Points, in no order, along strands that fork and pass close to each other.
(in the rows, 100 means zero)
Points whose rows are less than 73.6 apart are linked; no others are. Some points are linked to none.
Z_335: [103 101  88 118  61  79 109 108 139 111  84  80  98 107 125  87 111 129
  99  78 113  60  85 137  75  77]
Z_916: [ 87 108 110  90 100 106 117  91 100 102  68  85 121  74 117 123  92 100
 131  77 114  82  82 126  80  93]
Z_167: [ 92 107  86 127 102 114 111 129  95  99 117  78 119  95  95  90 109 132
 116  81 128 102 100  85  81 132]
Z_160: [ 84 106 111 122  87 112 116 110  96  92 104  78 103 111  64 100 116 113
  97  78 102 146 114  92  88  78]
Z_296: [ 81  96 107 103 102 112 116 107  97 110  88  82 115  79 118 121 106 114
 148  46 118 108  85 110  76  87]
Z_930: [127  75  99 109 110 130 112  80 107  89  94 120 109 105  78  68  97  68
  73 142  94 104 112  96 130 106]
Z_103: [104  83 118  65  96 117 128  92 109  98  59  88 111  95 125  97  90  81
 108 112  98  76  69  94 142 107]
Z_770: [120 137  96 104  96  82  90 101  77  91 113 106 111 112  97 119 101 113
 100 123 106  99 126  98  98 139]
Z_597: [ 93 102 112  85  91  81  72  50 125  82  97  99  77 136  97 112  97  96
  99 103  80  74  82  86 115  73]
Z_762: [ 69  82 140 127  78  75 142 104 149 110  79  84  98 107 105  69  86 101
  86  94 104  83  63 115  88  94]
Z_902: [121  95 106  88  88 115 101 139  79 116  89 113 111 105 125  86  87  99
  84  90 120 114 105 142  98  94]
Z_852: [ 94  87  98  58 116 137  75 116  69 103 123  85 106  78 108 122  76 110
 125  55  76 103  81 105 127  97]
Z_540: [115  86  92  93 110 165  83  99  81  92 118  91  95 103  84  62 104  95
  77 126 111 136 118  85 118 115]
Z_535: [ 79 109 113 126  87  77 109  98 112  78 133  92  86 118  58 103  88  98
 110 101  82 127  77  53 111 103]
Z_84: [104  88  96  59 113 139  87 113  63 109 109  83  96  85 135 102  94 109
 125  62 105 103  64  96 126 113]
Z_214: [ 97 140 124 137 106  90 120 112  93  89  71  93  95 129  85 110 106 108
  64 174 130 150 120 102  90  96]
Z_500: [ 98 110 113  99  69 110 120  95 119 107  96  85 117  89  84 103  90 100
 106  84  86 105 100 108  96  77]
Z_319: [ 85 112 126 136 117  87 103  94  99  75  82 102  80 124  75  81 119  83
  88 139 149 138 101  86  95 115]
Z_920: [ 96 119  94 114  68  92 129 117 148 108 111 102  94  82  65 104 106  89
  87 141  73  93  85  45 113 105]
Z_249: [ 70  96  76 108 130  77  79 103  91 102 101 103 107  83 110 104 119 111
 144  54 115  90  99  86  67 105]
Z_339: [ 74  92 106 139 100  53 122  83 139  88 112 113  80 102  66  95  96  87
  88  98  95  91  97  72  85  88]
Z_817: [ 91 107  99 142 100 122 145 130 133  95  62  99 104  86  83  79 118 111
  78 130 130 111 134 115  68  92]
Z_534: [ 99  99  71  86  76 143 107  86 106  92 124  68  93  65  82  86 101 108
  98 100  73  90 113  79 100  88]
Z_922: [103 129 113 110  79  91 119 118  77  83  96  76  89 131  89 104 104 113
  83 114 123 152  91 113 108 102]
Z_804: [101 124 108 125 104 105 127 110 110 100  85 113 121  85  87  91 108  97
  89 133 113 101 132 105  68 103]
Z_273: [116 106 100  86  70 146 112 124  89  95 122  74 108  98  95  95  73 106
  85 107  94 133  90  96 129 108]
Z_351: [101 126 122 107  72 102 127  94  95  87 103  91 106 105  63 117  95  87
  84 114  74 151  86 100 126  77]
Z_887: [ 90 100 142 125  93 124 125 121 105 120  64  95 129 104  96  84  98 115
  97  80 120 127  95 127  72  73]
Z_629: [ 95 112 103  69 120 104  86 117  79 102 106  94 119 103 127 132  83 100
 132  94  93  73  84 105 121 125]
Z_645: [102 133 115 109  99 114  91 106  83 103  59  95 108 120  99  97 126 122
 102 107 130 127 113  99  70  86]
Z_970: [125  86 124  76 129  95  96  84  83 126 110 137 126 108 115 125  70  83
  98  90  76  99 107 130 113  95]
Z_950: [101 117 122 102  82 124 101  88  77  96  98  77 107 114  73 105 102 102
  92  93  94 158 101 102 109  65]
Z_635: [ 71 114 150 136 101  65 100 103 129 113  94 101 124 119  97 105  91 118
 111  82  95  81  87  88  53 109]
Z_727: [115 118  76 113  97 106 106  93 105  75 110 113  90  87  64  82 114  86
  74 141  94 111 134  79 102 108]
Z_263: [100 121 128 113  97 121 109 136  86 116  79  82 139  99 116  99 111 124
 129  99 138 102  86 101  76 128]
Z_318: [118 101  80  90 113 129  73  73  98  79 112 116  97 103  69  86 114  96
  73 136  89  95 134  79 116 107]
Z_177: [119  58 119  71 109 134 117 117  93 105  81 107 124  67 135  83  76  79
 114  87 102  79  86 110 111 109]
Z_428: [123  65 107  79  84 106 113 100 132 105 112 101  90 106  96  87  85  78
  65 141  63  72  69  61 167 109]
Z_708: [103  90 123 127  85  86 107  97 133 117 104 117 117 115  80  92  69  77
  75 102  81 103 120 104  80  87]
Z_311: [ 84 124 115 150  67  72 138 111 144 103 101 104 103 101  69 100 109  91
  71 137  98 111 101  85  87  91]
Z_396: [ 94  81 106  93 118 109  92  75  97  93 108 101  92 107  83 102  83  85
 111  76  81 118  98  89 120  73]
Z_52: [113  75  98 128  75 128 120 138 126 105 116  92  90 112  77  46  97  89
  59 132 106 105 114  72 103  96]
Z_425: [114 110 102 120  68 127 118 145 122 105  97  81 108 112  83  64 104 108
  73 145 110 114 110  81  94 104]
Z_122: [102 122  92 100  64 113 121 111 106  96 119  88  87 116  65  98 117  99
  68 144  88 133 108  75 116  91]
Z_199: [102 101  67 103  99 115 127  98 101  80 142  93  86  63  81 100  79  97
  93 112  74  94 101  99 128 127]
Z_968: [106 105  66  80  95  83  58  84 105 111 105 103  81 102 133 111 133 116
 114  85 108  58 120 124  76  84]
Z_464: [115 134 106  93  96  67  80 100 103  89 114 105 119 127  94 117 108 109
  92 128  73  90 119  83 103 105]
Z_955: [ 83  97 117 100  84  66 112  78 134 104 103 116  92 102  86 117  73  78
  77 112  58  89  79  96 121  74]
Z_485: [108  83 120  88 117  96  52  78  70  92  65 137  86 141 125  82 104  89
  89 111 123 108  85 102 112 115]
Z_467: [117  83 125  70 111 134 127  97  94 101  57 104 126  87 120  91  84  66
  99 116 104  99  81 118 118 108]
Z_161: [ 89  98 134 109  80 107  94  79 100  97  74 100  92 132  86  82 106  85
  66 138 101 126 105 108  99  81]
Z_293: [109  94 108 117  86  73 109 132 121 105 110 108  95 117 112  77  86 114
 100  93 111  66  82  89 101 112]
Z_355: [ 88  92 100 112  93 117 105 122  82 124  98  85 117  92 101 106 118 124
 124  28 115 139  80 124  66  77]
Z_248: [ 81 110 138 126 108  59 103  88 110 120  94 107 139 102 108 120  85 106
 107  82  90  90 112 123  50 102]
Z_751: [119  92  98  95  97 138  94 117  98 106  71 107 114  88 124  61 121 102
 101 114 133  76 108  91  78 112]
Z_309: [100  91 110 116 105 117  87  74 100  93 101 103 108 111  67  82 102  76
  80 100  94 143 139  89  85  66]
Z_144: [ 91  90 104 102  80  88 107  88 116  88 131  96  74 114  63  93  85  88
  90 109  68 114  76  51 136  90]
Z_513: [109  86 104  66  96  76  79 110  80 121  98 110  88 115 159 115  74 109
 118  80 111  61  67 143 110 102]
Z_822: [109  86 108  98 101 108 126  85 118  87 102 130 101  96  87  95  81  68
  77 133  84  95  92  98 135 112]
Z_337: [ 80  85 117 124 103  83 131  94 134  78 101 101  96  91  78  79  86  76
 110 106  96  92  81  55  96 102]
Z_445: [ 96  88 115 111  73 110 134 109 121 105  92  98 109 101  77  86  76  77
  81 114  91 121 109 100 100  73]
Z_444: [111 104  68 127 114  48  78 103  60 107 113  97  79  88 121 115 133 119
 105  46 123 119 116 127  55  94]
Z_128: [ 77 118 123 110 116  40  75 128 102 125 112 105 112 130 135 115  98 138
 123  86 116  54  81 104  81 131]
Z_864: [102  72  94 103 113 115  98  68 102  90 147 118 101  94  50 107  95  75
  67 103  45 126 124  74 126  93]
Z_343: [ 91 101  80 101  92  90  78 120  76 133 105  85 105 104 127 112 135 134
 119  28 112 125  89 133  70  78]
Z_206: [118  91 105  91  96 128  95 116 101 102 124  96 113 101  88  91  74 111
 102  95  82 105  95  71 119 102]
Z_41: [ 99 105 116  94  89  55  91  69 115  93 116 114  91 140  87 120  92  93
  83 107  57  81 105  90 117  74]
Z_115: [ 98  73 139 104  99  88 105  95 132 113  86 121 117  97 110  81  66  79
  93 103  82  78 103 110  89  80]
Z_700: [ 94  92  73  96 101  88  62 128  89 127  98 101 102 103 143 102 128 123
 135  70 126  65  97 106  85 118]
Z_442: [141  91  76  67 107 131  87  87  75  95 123 108  89 100 117  87  92  98
  78 106  96  97 106 125 136 120]
Z_868: [105 107  74  96  93  75  67 104  59 109 122  95  97  97 122 121 128 116
 117  35 108 114 122 130  61  81]
Z_285: [ 69 103 117 128 116  73  98  70 110  96  50  96  97 110 106  94 127  97
 106  93 132  97  96 112  53  88]
Z_527: [ 89  86  49  80 103 106  64  81  67 100  90 113  72  75 118 104 146 108
 107  65 127 124 125 119  72  79]
Z_506: [111  79 121  94  61  85 134 104 132 104  94 110  90 115 100  91  89  62
  58 146  69  89  60  91 157 106]
Z_898: [ 71 107 114 123  63  96 132  96 143  84  63  84  79 117  88  80 120  90
  81 125 103 106  81 107  87  58]
Z_315: [ 66  87  81  73 126  65  60 111  62 139 102  96 101  81 157 152 114 103
 139  44 102 113  86 125  87  84]
Z_880: [ 97 130 104 138 113  83 117  94  90  76  88  93  81 112  70  94 121  87
  66 153 123 147 124  95  94 111]
Z_841: [117  93 138  79 100 125 127 104 109 113  85 109 133 105 105 105  65  71
  90 121  72 102  86 123 125 102]
Z_899: [103  88  79  90 133 120  95 108  95  99 152 115  98  47  80 102  66 104
 112  83  71  76 137  70 106 127]
Z_190: [ 94 116  81 122  96  54 106 105 128 104 113  97  95  90 106 117 106 123
 118  74  94  51 115 119  63 100]
Z_936: [104 123  92 105  52  88 125  86 135  96 102 121  85  90  69 105 121  72
  55 142  65 107 115  88 118  77]
Z_241: [108 109  71 123  77  96 105 127  98 100 124  77 103 112 101  89 107 139
 112  67 115  95  96 111  90 120]
Z_871: [105 101  90  98  60 110  98  98 116 114  95  68  90 114 121  94 124 126
 108  66 120  88  91 122  80  68]
Z_51: [108 124  89  97 140  59  71  60  56  78  92 107  90 105  97 135 114  91
 106  97  97 114 109  92  96 117]
Z_715: [ 92  92  64  97  76 116 122  94 124  85 118  72  78  66  88  90 100 105
 110  78  97  73  99  90 109  81]
Z_796: [107  73 103  52 119  89  71  84  97 119  78 122  99 111 159 114  89  89
 110  88 105  57  80 138 111  98]
Z_719: [115  96  94  76  93 104  94 108 117 125  90 110 125  85 119 110  84 104
 107  93  88  63 122 121  82  92]
Z_956: [ 88  71  52 107 116 107  78 109  66 126  80 121  91  58 124  93 144 113
 118  60 129 135 110 120  60  89]
Z_97: [ 77 102 108 140 105  40 121 102 127  90 115 117  98 113  91 100  84  97
 100 103 103  76  96  95  83 116]
Z_569: [117  63  86  73 147 116  81  68  85 104  86 133  91 101 126  99  94  78
 100 104 100  82  82 119 127 128]
Z_972: [109  83  68  89 151 110  81  52  60  83 110 125  94  67  88 110 108  73
  92  86  88 122 135 115  99 117]
Z_91: [111 103  94 128  87  61 113 119 110  94 126 121  93 123  89  82  86 107
  94 101 112  96 109  91  86 127]
Z_137: [ 70 102 121 125  68  75 125  94 137 104  74  83  91 116  94  88 102 105
  92  88 113  95  69 126  75  63]
Z_77: [101  88 118 121 137  94 111  57  89  88 111 117 115 117  58 105  97  53
  77 130  75 138 123  79 114  90]
Z_9: [107  65  98  83 118  96  76  71  92 108  86 126 101 115 142  91  90  81
 101  97 106  74  90 115 103  99]
Z_22: [102 101 107  91 112  99  68  75  90  91  59 118  90 117 120  81 124  92
 106 120 128  98  98 100  94  98]
Z_602: [ 80 120 104 100 113  80  71  77  92 101  53 108  98 109 123  97 139 106
 111 100 121  99  95 107  66  90]
Z_110: [ 88 124 131 145  86 101 118 106 108  95  73  88  89 130  69  95 115 114
  64 129 109 145 126 114  65  59]
Z_673: [ 69  88  62  69 122  71  62 120  80 139 122  85  94  85 150 154 105 112
 143  52  99  76  94 134 104  83]
Z_482: [ 82 118 140 135 103  78 123 120 115 107 106  83 131 105  76 117  87 118
 132  91  99  92  77  86  80 115]
Z_373: [110  84  73  57  78 112  92  81 125  86 100  82  78  91 108  95  98 102
 113  95  81  47  88  93 128  75]
Z_267: [ 69  98 140 119  84 106 136  90 142  96  55  96 101 105  85  78 103  84
  84 137 104  97  85  93  77  80]
Z_310: [ 78 126  73 117 132  69  88 108  67  94 109 100 109  77  99 125 127 116
 138  61 109 101 114  89  73 124]
Z_958: [103 116  88  89  95  88 130  98  84  65  86 100  68 107 100  98 101  92
  80 136 126 114  86 134 129 120]
Z_148: [ 98  82 107  83 114 108  93 126 114  94 110  75  86 108 112  75  86 121
 128  86 108  65  60  52 121 121]
Z_610: [122 100  84 101 131 101  64  72  88  94 108 130 109  99  77  91 104  94
  89 109  92 107 143  69  87 110]
Z_515: [115  88  81  50  98 136  93  78 100  97  78  93 103  66 127 101 110  90
 116  89 101  75  98 120  95  87]
Z_499: [ 67  93  58  61 126  90  42 100  48 138 108 107 102  76 147 142 127 116
 140  59  88 121  84 111  99 101]
Z_136: [110  82  85  47  95 117  83  81  88 122  83 113  97  89 151 118 104  95
 116  87  99  67  92 135  98  78]
Z_407: [107  99  78  92 110 117  73  75  74  87 123 102  92  69  62 105 115 105
  95  84  86 128 151  96  71  82]
Z_664: [108  97  71 109 112  86  99 128  84  84 134 121  78  88 111  88  80 109
 107 114 114  76 101  89 119 159]
Z_254: [ 95  95 100 114  93 120 115 126 114 101  95  67 102  96 105  73  94 116
 130  97 119  72  54  63 103 124]
Z_755: [111  87  99 104 109 132  75  90  89  94 120 106  95 125  74  74  96  96
  77 104 111 145 123  82 101  87]
Z_865: [109 103  97  98 104 166 118 128  71  97  87  79  98  70  93  86 103 109
 108 106 131 134 104 107 102 111]
Z_711: [ 95 130 112 106  63  44  89  89 112  98 110 108  99 131  83 121  98 106
  78 127  66 103  98  95 104  90]
Z_729: [108 110  71  83  91 102 110  97  93  87 157  93  83  72  75 128  89 104
  87 110  61 108  89  81 149 123]
Z_480: [104 112 125 109  86 108 127 125  77  98  81  95  99 117 111  97  88 103
  82 102 125 135 102 134 110  96]
Z_402: [ 94 116  73  96  81 111  97  94 115  82  72  78  90 103  94  86 132 122
 115 106 119  90 116  84  85  79]
Z_419: [109  90  92  99 106  83  69  73  79  92 112 116  84 115 102  99 105  95
  87  67 111 112 121 115  96  80]
Z_581: [ 93 103  80  90 108 104 106 102  85  99 130  85 113  73  95 123  92 105
 133  61  81  88 106 110 103 101]
Z_975: [113  70  92 111  80 125 104 112 128  98 107  93  88 105  92  57  82  91
  84 110  96  89 107  57 105  86]
Z_63: [103 133  94  79 111 113 107 115  87  91 114  93 127  94  98 132  82 105
 125 129  90  85  86  84 121 135]
Z_183: [101 116  78  99 122  73 102 135  93  92 130  99  78 108 119 103  97 126
 127  90 120  66  89 102 113 154]
Z_591: [ 95 110  91  93 110 102  90 111 105  98 123 106 113  95  81 116  75 106
 120 108  75  88  98  69 117 127]
Z_848: [106  94 118 100  83 100  79  81 110  91  74  94  88 147 108  79 102  92
  78 143 100  96  97  92 119  86]
Z_447: [125 102 107  86 138  63  59  82  75 108 131 120 112 117  91 133  83 100
 101  72  62  95 127 100 100  85]
Z_440: [ 73 108  81  89 113  95  99 128  92 109 139  73  96  77 102 134  83 135
 150  48  78  76 101  95 107 100]
Z_520: [ 93  73 121  85 109 104 121  95 111  90  75  88  93  85 116  83  78  89
 125  91  93  76  46  85 118 112]
Z_120: [102 108  98  80  67  68 105  85 133  91  95 107  81 110 126 109  82  93
  79 132  73  59  88 125 128  95]
Z_124: [115  74  79  73 108 110  86 124  97 104 106 113  91  94 128  85  82  97
 106  90 105  68  92  97 126 118]
Z_135: [ 88 124 110 127  82  79 119 118  93  69  97  73  87 128  85  91 106 113
  94 129 146 130  70  86 105 115]
Z_423: [117 103 113 113  76 128 132 150 112  96  88  70 120  95 104  76  98 108
  96 135 109  91  81  71 109 118]
Z_558: [ 85 132  96 110  81  80  95  72  98  79  78  73  94 110  83  99 123 116
 109 113 108  83 101  89  87  81]
Z_552: [ 94 101  95 139  94 113 145 123 111  90  78  84 101  87  75  81 110 116
 100 100 140 125 101 109  70  98]
Z_362: [ 95 114 137 121 103 102 106  99  98 117  72 109 137 102 109 102 100 101
 117  85 109 109  98 121  57  96]
Z_118: [114  83 102 113 128 110  97  62  78  83 118 111 100  98  59 104  97  77
  69  98  67 155 132  92 106  78]
Z_789: [ 85 130 152 130 104 100 113 108  98  98  68  98 113 129  89  98  97  88
  81 172 125 137  93 100  95 110]
Z_258: [ 99 122  96  94  54 100 147  98 135  96  71 106  95  83  84 105 109  75
  66 152  75 111 109 114 113  79]
Z_546: [117  99 109  79 132  97  52  71  54  99  93 121 101 136 123 107 109  94
  93 102 104 119  91 103 123 126]
Z_618: [ 84 113 132  94 121  59  74 111 112 122 107 111 113 120 119 125  73 121
 118  93  88  51  96 103  91 105]
Z_897: [117  67  83  88  97 120 121  82 117  90 105 111  87  90  81  89  96  64
  62 145  68  93  81  92 170 111]
Z_152: [102 120  93 100  82  95 111  95  79  82 138  93  81  97  63 119  91  97
  83 124  73 139  76  77 150 125]
Z_983: [141  82  72  68 110 166  82 101  64 109 116 120 105  85 118  92 101  99
  74  97 104 107 126 124 118 110]
Z_596: [100  84  97  81  68 103 109  97 124  92  80  77  86  97 122  90 100 100
 116  69 109  85  86 117 105  62]
Z_981: [125  62 104  92 121 150 105  91  85  94  92 136 106 102  92  71  89  72
  61 115 103 120 116 122 124 101]
Z_284: [124  98 102  71 119  95  72 101  70 124  96 132 122  97 141 132  89  92
 104  77  94 107 114 144  95  94]
Z_502: [ 99 110  71  70 107 120  75  94  59 110 111  94 115  72 106 124 117 112
 134  63  94 100 116 108  93  97]
Z_303: [ 84 100 127 123  91 115 136 121 116 108  67  73 107 112  98  79 108 119
 107  89 135 116  68 105  79  96]
Z_272: [107 105 126 108 122 104 100  81 101  99  98 131 124 115  74 106  85  66
  92 130  83 116 119  90  97  90]
Z_628: [ 94 117 104 121 119  44  66  95  62 102  92  98  88 111 111 107 137 116
 103  57 122 134 110 115  61 102]
Z_74: [119  93  88  87  91 137  94 128  95 114  67 111  97  96 133  68 116 105
  90 105 140  97 115 128  94  96]
Z_726: [116  99  80  70 119  86  55 112  73 146 110 124 114  91 139 133  97 114
 120  76  89  85 123 121  79 107]
Z_772: [ 95  81  81  90 130  61  82 120 103 104 141 108  75  95 107 114  88 120
 127  61  85  81 116  95 102 100]
Z_647: [119  76  88  70 111 131  95 122  76  92  85  83  88  83 128  80  99 100
 113  84 119  90  68  88 133 131]
Z_648: [ 78 124  86  75 122  72  72 123  97 114 121  81  98 108 117 142  98 141
 146  59  74  69 105 109 104  85]
Z_839: [ 89 110 109 123  70  86 146 114 149  90  95  89  91  72  60  91 117  84
  84 141 101 107  85  64  96 102]
Z_405: [ 90  66  84  53 142  79  53 112  84 115 146 104  51  95 139 128  84 118
 129  51  89  78  91 115 120  94]
Z_937: [121  91  89  64 134  79  37  80  76 127 128 121 113 104 118 141 112 114
 110  75  71  95 126 111  90  89]
Z_619: [119 123  72  56 105 104  54  84  52 117 115  99 121  76 122 151 114 110
 118  74  86  99 122 131 103  91]
Z_215: [117 102 101 101 135  77  65  74  76  95 128 116 102 102  78 105  96  87
  93  70  73 110 139  79  85  98]
Z_231: [108 100  96 115 106  77  77  79  77  90  94  98  97 109  91  90 130 118
  92  61 118 129 122 105  72  81]
Z_594: [ 91  68 113  90 111  94 100 127 117 102  94  89  86 102 132  88  69 108
 126  76  97  59  61  83 111 106]
Z_859: [101  99 118  97  63  96  90  89 125 102  89  80  87 146 114  75  92 100
  83 114 102  72  74  98 111  86]
Z_35: [ 99 124 100 141  69  58 118 107 107  86 133  99  75 124  84  96 100 112
  85 115 102 110  98  83 107 121]
Z_454: [122 107  75  88 136 119  64  66  56  86 103 123  97  82  82 107 120  87
  87  90  95 132 148  94  82 101]
Z_383: [ 90 114 138 141 103  99 115 112 113 104  61 101 108 127  88  90  97  85
  43 142 114 134 145 116  66  73]
Z_497: [ 96 132 100 109  68 109 112  87 118  93  96  92  92 106  49 114 123  81
  70 145  60 130 112  65 117  81]
Z_392: [122 110  77 102  48 106 111 127 119  94 106  85  84 109 104  77  97 117
  84 102 100  84 108 120 109  84]
Z_344: [ 97  92  80  83 129 130 103  71  96  84  97 102 103  45  88 105  99  84
 115  92 102  94  96  90 106 108]
Z_486: [ 95 120 126 114  98  99  90 131  96 127 102  87 138 116 127 104  98 134
 126  90 109  73  90 112  77 126]
Z_69: [111  83  76  75 100  96  79 115  98 106  98 108  86 106 149  81 105 114
 117  80 118  53  99 101  95 109]
Z_125: [130  97  90  88  90 157 115 143  80  91 106  77  96  92  99  75  88 116
  87 115 125 129  90  99 119 109]
Z_824: [124 124  76 119 100  85 105 101  91  87 105 123  98 102  83  97 102  95
  83 143 101  98 140 101  91 137]
Z_4: [ 98  73  86  85  85 104 117  99 135  93 103  81  86  79 108  87  85  95
 116  80  84  66  85  84 104  63]
Z_99: [ 88  90 135 114  93 147 126 105 127  98  78  82 124  89  77  79  95  70
 106 143 103 120  95  63  96  85]
Z_620: [ 74 104 117 136  95  88 142 100 141 100  93  90 114  92  87  95  98  98
 123  90 102  95  71  75  89 111]
Z_409: [ 90 107 124 129 104  91 127 114 101  63 101  87  82 114  79  93 108  80
  83 148 145 143  80  71 117 117]
Z_139: [112  82  88  82 140 109 105  68  86  83 116 122 102  65  78 107  87  75
 118  84  87 103 127 106 103 105]
Z_765: [101 109 115 107 104 149 120 134  80 109  70  89 126  86 109  94 118 119
 116 115 145 141  95 112  77 114]
Z_121: [109  71 115  95  76 116 111  99 137  93  91  83  95 102  91  68  95  77
  75 134  82  92  85  57 134  95]
Z_863: [106 104  78  82  93 147  89  75  90  86 113  86  89  75  71  91 106 107
  92  95  88 124 137  94 101  88]
Z_264: [ 95  87 118 130  78  96 137 125 132 102  85  94  97 106 116  63  90 104
  87 113 120  78  82  97  95 117]
Z_455: [117  70  87  90 105 136  97  71 116  95 122 123 105  93  65  82  95  66
  59 113  63 115 143  93 109  78]
Z_420: [ 97 112 103 121  72 110 119 143 112  90 110  61 115 109  91  87 102 128
 108 118 108  89  66  62  99 128]
Z_935: [101 125 127 101 109  74  73  98  68 100  99 109 114 123 109 124  96 105
 110  84 106 115  99 112  80 115]
Z_354: [ 92 100  98  69 111  91  86 120  91 118  86  95 101  96 143 128  88 110
 141  72  96  59  76 123 113 102]
Z_550: [108 122  90 117 103 116 138 124 102  90 121  91 120  62  74 100  91 105
 116 138 107 103  96  59 103 133]
Z_322: [ 81  90 128 116  92  97 111  86 137 111  75 105 118 101 113  81  98  81
  96 118 104  83 103 101  70  81]
Z_537: [ 80 126  87 103 111  85 113  82  84  75  78  97  93  96 107 108 118  93
 133  97 135  97  98 120  89 115]
Z_43: [ 96 102  75  72  94 133 108  77 105  79  76  93  99  73  95  94 114  81
 116 104 100  84 109  96 106  91]
Z_333: [103 103  55  98 112  85 103 113 101  83 146 108  73  74  91 108  85 104
 107 101  92  73 113 100 114 134]
Z_150: [107 106 123 115 110 119 101 110 110 117  60 125 118 102 108  76 104  91
  90 131 127  98 128 117  43 102]
Z_108: [ 94  90 141  97  97  86 102  82 130 108  91 117 100 118 103 100  62  66
  94 117  72  72  87  91 116  92]
Z_404: [ 88 103 132 136  86  89 139 119 124  99 106 113  77 122  59 100  96  47
  42 168  96 160 107 101 113  99]
Z_837: [117  80  91  83  96 118  92  93  88  90 113 104  83 104 105  79  89  87
  85  99 114  98  91 102 133 113]
Z_234: [116  92  79  94  93 142 129 103 111  73 102  99  82  75  87  93  97  92
  69 133 101 111 117 114 126  98]
Z_982: [ 89 125 115 120  53  81 137 105 133 109  79 102 106  99  88 106 101  95
  63 141  86 100  92 111  91  89]
Z_731: [ 92  96  82  65 119  98  68  93  55 120  92 121  95  89 133 116 111  95
 112  73 110 116  85 114 110 123]
Z_291: [ 93 105 117  94  66  80 130  97 125  99  86 106  88 107 115 105  90  77
  80 140  89  83  64 106 134 115]
Z_72: [ 85  79  71  83  93 136  76 106  95 108  89  78  99  75 115  85 129 126
 132  57 116  85  93  89  85  95]
Z_925: [122  82 134 103 148  89  97  77  90 110  96 143 123 116 101 110  71  63
  90 104  86 100  94 104 126 116]
Z_829: [ 72  98  89  55 135  64  70 106 100 119 134  87  89  92 128 154  94 111
 156  61  85  70  90 116 105  78]
Z_819: [ 85 115 106 103  88  76 101  66 115  77  93  91  84 116  92 101 105  93
 106 108  95  90  91  90 102 104]
Z_76: [ 80 122 107 127 106  71  73 129 107 131 103  84 124 124 125 126 106 153
 133  69  98  69  87 111  76 124]
Z_367: [ 86 131 124 137  95 100 126  99 104  99  70  87 114 105  61 105 111 108
  91  98 105 140 111 106  64  68]
Z_271: [127 109  80  63 117 107  54  72  64 107 121 111 113 103 116 139 110 109
  96  94  70  90 136 120 101  97]
Z_127: [ 99 121  77 102 133  75  74  82  50  83 114 103  89  99  94 112 118 103
 115  70 111 119 112  88  86 123]
Z_869: [ 97  97  68 101  94 143  98 109  95  93  85  81  93  86 104  73 130 128
 115  93 121 101 114  94  71  89]
Z_644: [ 86  95  81 127  85  58 113 115 129 109 118  84  91 108 108 102 102 138
 126  69  95  51  92  93  83  98]
Z_323: [ 90 106  79  98 104  53  78  83 114 116 104  96  99  96 128 126 119 114
 120  64 112  60 122 128  62  74]
Z_90: [ 57  96 135 137  99  78 125  76 132  95  61  87  93 109  94  82 109 102
  99  94 131 110  85 117  62  79]
Z_287: [ 94 108 141 140 107 100 120 113 117 123  57 114 115 113  97  70 104 104
  71 120 129 120 132 130  57  85]
Z_606: [ 94 101  82 100  94  85 129 120 126  89 112  92  97  75  95 100  95 101
 116 119  80  65  73  75 121 112]
Z_391: [ 82 117 119  97  76  97 123  89 123 104  78  78 124  95  96 117  95 111
 126  78  96  75  76 113  90  68]
Z_689: [ 95  96  64 128  92  95 106 120 119 106 119  75  91  92 112 100 121 133
 116  36 119  92  91 128  76  91]
Z_205: [104 103  92 102  74  98 111 109 128 100 145 101  85 101  67  91  99  93
  79 134  60 104  82  35 138 112]
Z_564: [ 88 105  90 115 114  71  99 131  97 111 123 103 101 104 113 110  76 117
 122  69 109  81  94 111 102 139]
Z_960: [130  69  87  80 112 173  86 103  74 105 112 112  95  84 101  70  95  86
  72 103 112 141 123 111 131 106]
Z_747: [112 103 100  88 150  90  53  60  49  83 114 116  97 107  96 127 108  89
  98 102  91 126 109  87 125 128]
Z_851: [122  90  88  78 119 154  97 100  87  99  81 110 114  66 112  80 112  94
 112 121 121  94 110  94  94 132]
Z_290: [102 119  83 123  63  86 128 119 112  87 134  94  69 104  66  94 106  98
  79 129 103 125  94  75 120 110]
Z_857: [ 90 103 134 115 125  76 105  84 107 105  98 131 130 105  75 122  74  73
 104 115  78 101  98  73  91 105]
Z_660: [113  83  89  52 117 128  54 116  73 129 137 107 106 104 127 132  82 116
 125  67  86  90  94 106 122 114]
Z_962: [ 91 118 101  89  71  99 114  78  91  77 111  79  84 112  68 117  98 103
  88 113  84 129  85  98 144  94]
Z_302: [ 83  85  81  98 115 103  83 103  74 126  90 126 109  69 121 103 133 106
 135  54 123 112 105 103  64 101]
Z_416: [ 85  86  89 116  82  79 108 123 142 107 118  68  90 109 125 102 110 140
 119  55 106  61  72 130  87  90]
Z_892: [121  48 113  78 116 138 104  93 104 118  96 121 130  83 122  90  68  76
  99  94  79  83 103 106 116  88]
Z_586: [103  86  83 107  73  73  88  85 108  92 112 101  68 115  95  93  98 108
  89  72 103  95 122 122  90  70]
Z_562: [119 112 102  95 128  84 103  54  89  85 116 113 108 102  72 137  85  79
  79 118  64 107 107  99 133 106]
Z_29: [ 99 131 139 114  90 104  93  91 103  98  65 105 122 128  95  92 107  97
  80 150 118 106 108 106  91 105]
Z_966: [117  84  87  62 139 121  54  86  55 114 140 117 103 105 119 136  87 105
 103  75  70 100 103 114 140 122]
Z_630: [109  69  82  75 134 129  95  83  71  93  78 129  98  74 123  82 108  70
 106 111 124  92  98 105 110 124]

A fork is a point with three links, a tip a point with one. Leave the first point through the second and follow the links. Name the first fork or tip that comes.
Z_482; Z_635 -> Z_564
Z_76; Z_486 -> Z_796
Z_144; Z_205 -> Z_91
Z_594; Z_148 -> Z_428

Follow the links from the first point to the second, and from the first to the third. Name the last point that the two ways share.
Z_190; Z_726; Z_902 -> Z_454
Z_319; Z_215; Z_335 -> Z_454
Z_762; Z_63; Z_271 -> Z_610
Z_214; Z_125; Z_925 -> Z_796
Z_968; Z_726; Z_727 -> Z_610
Z_747; Z_43; Z_444 -> Z_115
Z_120; Z_966; Z_103 -> Z_428
Z_74; Z_863; Z_128 -> Z_796
